Each row is a point on a landscape with many valleys, with its height.
A ball rolls from a point to the lowest of its 2 nearest points, and stops where none of them is lower. Distance is the straight distance between rows; heights are no part of it.
besu (h 400): [ 16 -39  17  29 -16 -31  26   5 -18  -5  18  -3   0   2   0  13 -12   8
   9  -4]
Natok (h 439): [ 15 -21 -17  13   7  -9  21 -11 -22  10  31   1  11  11   0 -11   5  14
 -22 -17]
gura (h 342): [-11   0  -4  -6   3  19  -5  16 -11 -10  -7 -32  25  -9   1   8 -28  -3
  15 -11]
Dif (h 505): [ 10  -6  -4   5  15  19  39 -13   5   7  -6  16   1   7  -3 -24 -10  15
  -3   8]
Pup (h 185): [-18   5  -7  -9  36   2 -30 -17  21  12  -7 -11   9  30  13  16  14  11
  -3  17]
Buvi (h 377): [ 26 -12 -24  -6   0 -17  27 -13 -29  -6  17  17   7   2  -5 -20  18  20
 -24  -3]
sunar (h 411): [  2  11  13 -22 -13  -6 -14   9   6 -27 -32   7 -13  -4  -3 -17  17  11
   8  15]
tal (h 415): [  9   7  -5  20  14  32  36  -9  10  25   3  18  -7   4  -4 -37  -9   2
 -15  -5]
koz (h 656): [ 12 -18  11  21   2   9  11  20 -12  -6   2 -18  -7  31   1 -45   0  36
 -16 -10]
pemo (h 279): [ 16  -6 -10 -22  -4 -26  12 -21 -13 -13   2  23   5 -12  -1  16  16   0
   4  12]
Kez (h 475): [  9   0   8 -27 -12   2   3   2   0 -36 -25  16 -11 -10  -2   8  12  -9
  21  15]
Fis (h 822): [ -4  -9 -26 -28  28  11  -9 -23  -2  -4  18  -2  15  18   9  40  10 -18
   5  -1]
kanep (h 650): [  6 -29   2  -1  12  30  31  10 -10 -31  -5  -7  -4  12   1  13 -13 -10
  20   2]
velok (h 744): [  1 -11  -2  -5   9 -30 -16   4 -10  -1  -4 -32  25  19   3 -14   4  43
 -12   5]
Rulim (h 694): [ 12  16 -16 -27 -27 -25 -53  12 -23 -26  16 -25   7   4  -9   7  27   6
 -18 -19]
Nolo (h 349): [-24   9  11  17   4   0 -38   9  19  17  10 -12 -10  16   8  17   6 -11
  -4  -7]
zon (h 699): [ 11 -30   7   1  11  -6  18  -8   4 -15  -1  -3  -9  33   5   3   7  20
   1  11]
navut (h 519): [ -9   8  13  22  14 -20  -2  -7  24  37  -8   0  11   4   1 -14  -9  23
  -5  20]
vafi (h 742): [-23  34   1   0  15  24 -12   5  28  24 -15   6   4 -19  -1  11 -10 -25
   7  20]
vezi (h 182): [ -3   9 -13 -23  20  -8 -11 -16   2   2 -20 -13  30   0   4   2   3  17
   9  16]
sisol (h 727): [  1 -24  14   2   6 -18  -5  10  -2 -15 -10 -25   4  28   6  -6   2  34
   4   9]
lefoz (h 515): [ 16 -19   4  -5 -27  -6  15  10 -27 -30  16  20 -23  -8  -5  22   7 -22
   4 -11]
Zol (h 233): [-11  17  -9 -18  18   4  -3 -11   9   8 -26  -9  33 -19   1   3 -15   5
  17  18]
Bepu (h 376): [ -6 -16   3  18  12  51  30   1  22   3   6   1 -21  18   4  -8 -11 -29
   6 -18]
genu (h 612): [  4  -5  -5 -22  -5  -5 -17 -11  -1 -16  15  25 -34  21   2  18  39 -10
 -16  -3]
Redes (h 328): [ 23 -17 -13 -10  -4 -22  28 -20 -18 -10  14  25  -3  -1  -4   4  15   9
 -10   5]
Gikuf (h 697): [ -1  24   8  -9 -20 -26 -23  -6   8   8  -6  32 -21 -18  -4  13  19  -8
  -6  17]
Fima (h 395): [ -8   4  19  18 -23  -2 -14  14  10   6  16  23 -44   2  -1  -1  14 -19
 -11 -16]
poge (h 649): [ -8  16 -12 -13   1  34  18   4  -6  -5  -5  21  -1 -30  -6  -2 -14 -30
   9  -5]
gisig (h 716): [ 10  -5   5   5 -12 -22  -9  12 -15  -6  10   0 -16  20  -2 -32  24  33
 -28  -6]
ded (h 420): [-13  44 -13  -4   8  23 -19  10  -2   8 -20  -2   8 -16  -5 -41   7  12
 -17   4]
vebur (h 317): [ 11 -31  11  14  -5 -39  22  -3 -14   0   5 -11  24  -5   1  19 -20  18
  12   6]
Dulil (h 240): [ 20  -8 -10 -25   0 -42   5 -24 -12 -10  -8   5  29 -14   0  17  12  14
  12  20]
futob (h 680): [  2  39  -2  -2 -34 -30 -34  -1  -6  11   0  18 -14 -32  -6   9  16  -6
 -16   6]
tola (h 304): [-23 -12  12  17  14   5 -25  -3  26  13  14 -13 -12  29  13  23   6 -16
   7  -9]
Lavot (h 302): [ -3  -5  14   8  -8  20   8   0  24  -2   7  30 -50  13   1   4  12 -25
  -6  -6]
vaf (h 280): [ -6  24   4 -26   3   0 -12  -5  21   1 -41 -11  24 -29  -1   9 -16  -3
  29  27]
gib (h 539): [  3 -17   6   2  -1  22  30  19 -18 -28 -12  -7   6 -14  -4  11 -27 -16
  27   0]
zoz (h 139): [ -3   5  -9 -15  24 -13 -14 -20   7   9  -8  -1  13  16   6   1  18  22
  -5  19]
Diluk (h 759): [ 10  -9 -14 -36   7 -28 -30  -8  -9 -20  -1 -24  27  18   4  23  23  12
   5   7]
vavad (h 368): [ 16   4   5  12 -24 -10  26   7 -20   4   3  27 -10 -22 -12 -30  -5  10
 -11  -3]
Tirut (h 273): [ 12 -21   4  -6  -2 -48   9 -11 -12  -5  -3  -9  25  -2   1  18  -5  24
   8  17]
Rediz (h 160): [ -3  -4  -4  23  15  55  34   2  11  15   8   4 -11   7   0 -27 -15 -19
  -4 -22]
Ribin (h 840): [ -9 -15 -10  -2  18   2  -4 -23   7  12  23   6   6   8  10  46   0 -26
  10  -6]
Vofe (h 443): [  4  19  -3   5 -16  -2   5   6 -13  10   4  28 -13 -22  -9 -28   7   3
 -20  -5]
kadin (h 647): [  7  -3   8 -13 -30 -19 -15  19 -20 -30  -7 -11  -5  -8  -3  11   2   1
   7  -2]
Lemat (h 696): [ 15 -13  -3   1   3  -5   6   9 -16 -12   2  -9  -5  30   0 -39  19  38
 -24  -2]
Tubaf (h 526): [  2   9  17  38 -17  -3  -2  20  -1  24  10   3 -16   2  -5 -46  -3  16
 -23 -19]
gise (h 292): [ -4  33 -16   0  -7  -8  -7  -2 -10  20 -11  -9  26 -42  -5  -5 -19   4
  -4   5]
fepag (h 522): [  6   2   7 -29 -13  -3  -3  -6   3 -26 -12  26 -16 -12  -1  27  12 -25
  22  12]
kuf (h 753): [ 13  -9 -17 -25   7 -38 -22  -4 -15 -14  -1 -26  31  15   3   0  24  29
 -10   7]
Sok (h 567): [  0  -4  -1  10  29  11  11 -24  26  21  -3   3  -6  36   6 -19   6  25
 -13  13]
nim (h 167): [ 14   2  -8  -8 -19 -29  15  -6 -24  -4  -4   2  25 -39  -6   7 -15   7
   7   2]
kes (h 360): [-10  49 -20  -6   0  15 -20   3  -5  13 -18  -7  21 -32  -5 -21  -2   2
 -11   4]
Petun (h 243): [-19 -11  -3   7  37  14 -14 -21  31  18   9  -9  -3  37  16  26   9  -7
   5   5]
vip (h 572): [ -3 -10 -10   1  22  24  24  -5  -4   3   0  -3  14   6   2 -15 -13  10
   1  -2]
Gel (h 678): [ 11   7  -3 -15 -35 -32 -33  15 -27 -21   8 -20   3  -8  -5   6  11   9
 -10 -14]
kime (h 442): [-22   6   9  18   5  -5 -25  16  10  18  -3 -39  17   4   4  -2 -21  15
   0  -7]
nefo (h 321): [-13  23  20 -15  -1   0  -1  12  29   0 -45  -5   6 -23  -7 -11 -17   1
  21  30]
nibiz (h 477): [ -8  22  13  28 -26  -8 -27  29  -5  15  11  -1 -23  -7  -7 -34   6  10
 -30 -21]
dala (h 230): [  6  15  -7 -15 -16 -22  -8  -5 -13  -1 -14 -10  24 -33  -4   2  -8   8
   6   6]
Sarig (h 562): [ 16 -22  23  37 -18 -10  31   2   7  11  16  16 -21  10  -2 -18  -7   0
  -1  -9]
vopu (h 704): [-15  27  -3  -8  15  38  14   4  17   9 -16  20  -3 -25  -7  -5 -12 -31
   9   9]
guso (h 857): [ -9 -13  -5  12  17  12   5 -29  22  18  22  18 -16  14  11  39  10 -33
   4  -6]
dise (h 431): [-20  16  -9   2   4  23  -9  12  -2  11  -1 -31  29 -25   0  15 -40 -17
  13 -15]
Reki (h 832): [-15   4 -13 -24  24  41  -9  -2   6 -16  -5  -7   3  15   6   9   0 -16
   9  -4]
zoles (h 369): [ -3  13  26 -12 -17 -12  -8  16  19 -15 -37   7 -14 -12  -7 -14  -1   8
  13  25]
tataz (h 586): [ -2   1  14  22  -2  11   6  22   0  10  -2  -7  -7   6  -3 -45 -10  20
 -12 -10]
zibu (h 487): [-14  -1  12  25  15 -13 -15   5  17  28  -3 -24  11  19   7 -19  -7  29
  -8   2]
guvu (h 661): [ -2  39 -10   2 -32 -10 -32   4 -14  13  13   7  -3 -39  -7  21   1 -22
 -13  -9]
Kilu (h 623): [  5 -18  14  40  -5  11  27  -4  17  20  19   6 -19  16   2 -21  -6 -14
   1 -18]
nen (h 580): [ -5  10 -15  -2  -5  15   8  -1 -17   7  14  15   7 -30  -4  14 -14 -27
   2 -17]
gusom (h 640): [-14   0 -10  16  33  32  13  -9  10  24   4 -11  17  11   5 -13 -14   2
  -2  -7]
liri (h 803): [ -5  -6 -21 -31  27  27 -15 -10   0 -21   6  -9   4  28   8  18  18  -9
   0  -4]
kiza (h 684): [-19  -3   2  31  32  26   4  -8  30  34   5 -16   7  20   9 -10 -10  -5
   4  -3]
gatez (h 768): [ 10 -12  -8 -44   9  -7 -33  -1  -3 -37  -4 -17   7  32   4  24  32   1
  11   5]
sodim (h 679): [ -9 -16  12  43  12  18  18  -7  28  30  14 -13  -4  22   5 -18 -12 -18
   9 -16]
laza (h 670): [ 10 -19   2  -8   3   8  16  -5   2 -21  -2  10 -22  23   2  -2  13   7
  -4   5]
des (h 495): [  4  17 -14   3   2   6   7  -9 -10  15   9  25  -8  -8  -4 -24  15   6
 -25  -2]
dilop (h 636): [ 11  -9  -6 -20   1   3   3 -15   7 -21  -1  22 -34  28   2  -1  36   5
 -17   6]
rupal (h 573): [  0  -2  -4 -21  -5   3  -8 -11   1 -10  11  25 -20   1   4  33  17 -27
   4  -1]
Tovaf (h 486): [-19  10   4  19  -2  16   2  16   4  19   5 -17  17 -29  -1  11 -39 -25
  12 -17]
kagik (h 631): [ -7  26 -16 -10 -11  11 -22   3 -15   3  11   2   6 -23  -4  17  -2 -22
  -4 -13]
Pubu (h 488): [ 15 -33  24  39 -16 -17  38   1  -2   3  16  11 -11  -1  -2   5 -18  -8
  16  -5]
Bareg (h 541): [  3  -4   9  17  20 -18  16 -23  25  28  -4  12   4  16   2 -11  -5  28
  -3  21]
Rit (h 272): [ 18  -5   3   2 -23 -21  33  -2 -21  -7  -3  28   1 -33 -11  -6  -8   2
   4   8]
Bot (h 437): [-13  15  19  27 -24  -9 -27  21   9  16  12   6 -31  -4  -1  -8   7  -9
 -15 -16]
nafem (h 597): [ 13 -14  13  -8 -31 -14  -7  21 -24 -39   3   4 -23  -1  -4  19  10 -12
   6  -7]
mubev (h 527): [-19   0  14  33  -4   3   1  10  16  30  10 -13   9 -20   1  12 -30 -26
  14 -14]
ruber (h 237): [  1  10 -13 -17 -10  -6 -16   4 -18  -9  -6 -32  32 -22  -3  12 -19   4
  12  -6]
burim (h 783): [  5 -13 -15 -40  17  18 -11  -5  -4 -38  -6 -10  -3  32   7  10  29  -1
   7   5]
fenin (h 399): [-25  25   6   7  -2   6 -44  18  12  10  -4 -32   5   3   3   3 -10   3
  -6  -7]
tika (h 390): [ 16 -16   7   8 -23  -7  35   2 -20 -10  13  31 -15 -24  -7  10  -8 -18
   6  -5]
goba (h 116): [  0 -16  12   4   1  39  28   4  24 -14  -5  22 -39  16   0   1  -2 -26
   5  -2]
Tupav (h 444): [ -1 -10   4  -4  -4  13  18  19 -18 -20 -18 -28  25 -24  -4  14 -41  -8
  30   0]

For each start below, name the point where the ball stops.
Ribin -> zoz
laza -> zoz
gisig -> goba
kiza -> Rediz
Gel -> Rit
ded -> nim
Kez -> zoz
kime -> zoz
Rulim -> Rit
Lemat -> goba
sodim -> Dulil

Call two points neighbours if one is among the 2 nearest of the other. Go from one point of each pair to the other, from neighbour to neighbour, staying as low as possible. Name the highest point that can't be avoided.
zoz, Rediz -> Sok
Dulil, Rediz -> kiza
goba, Rediz -> Bepu
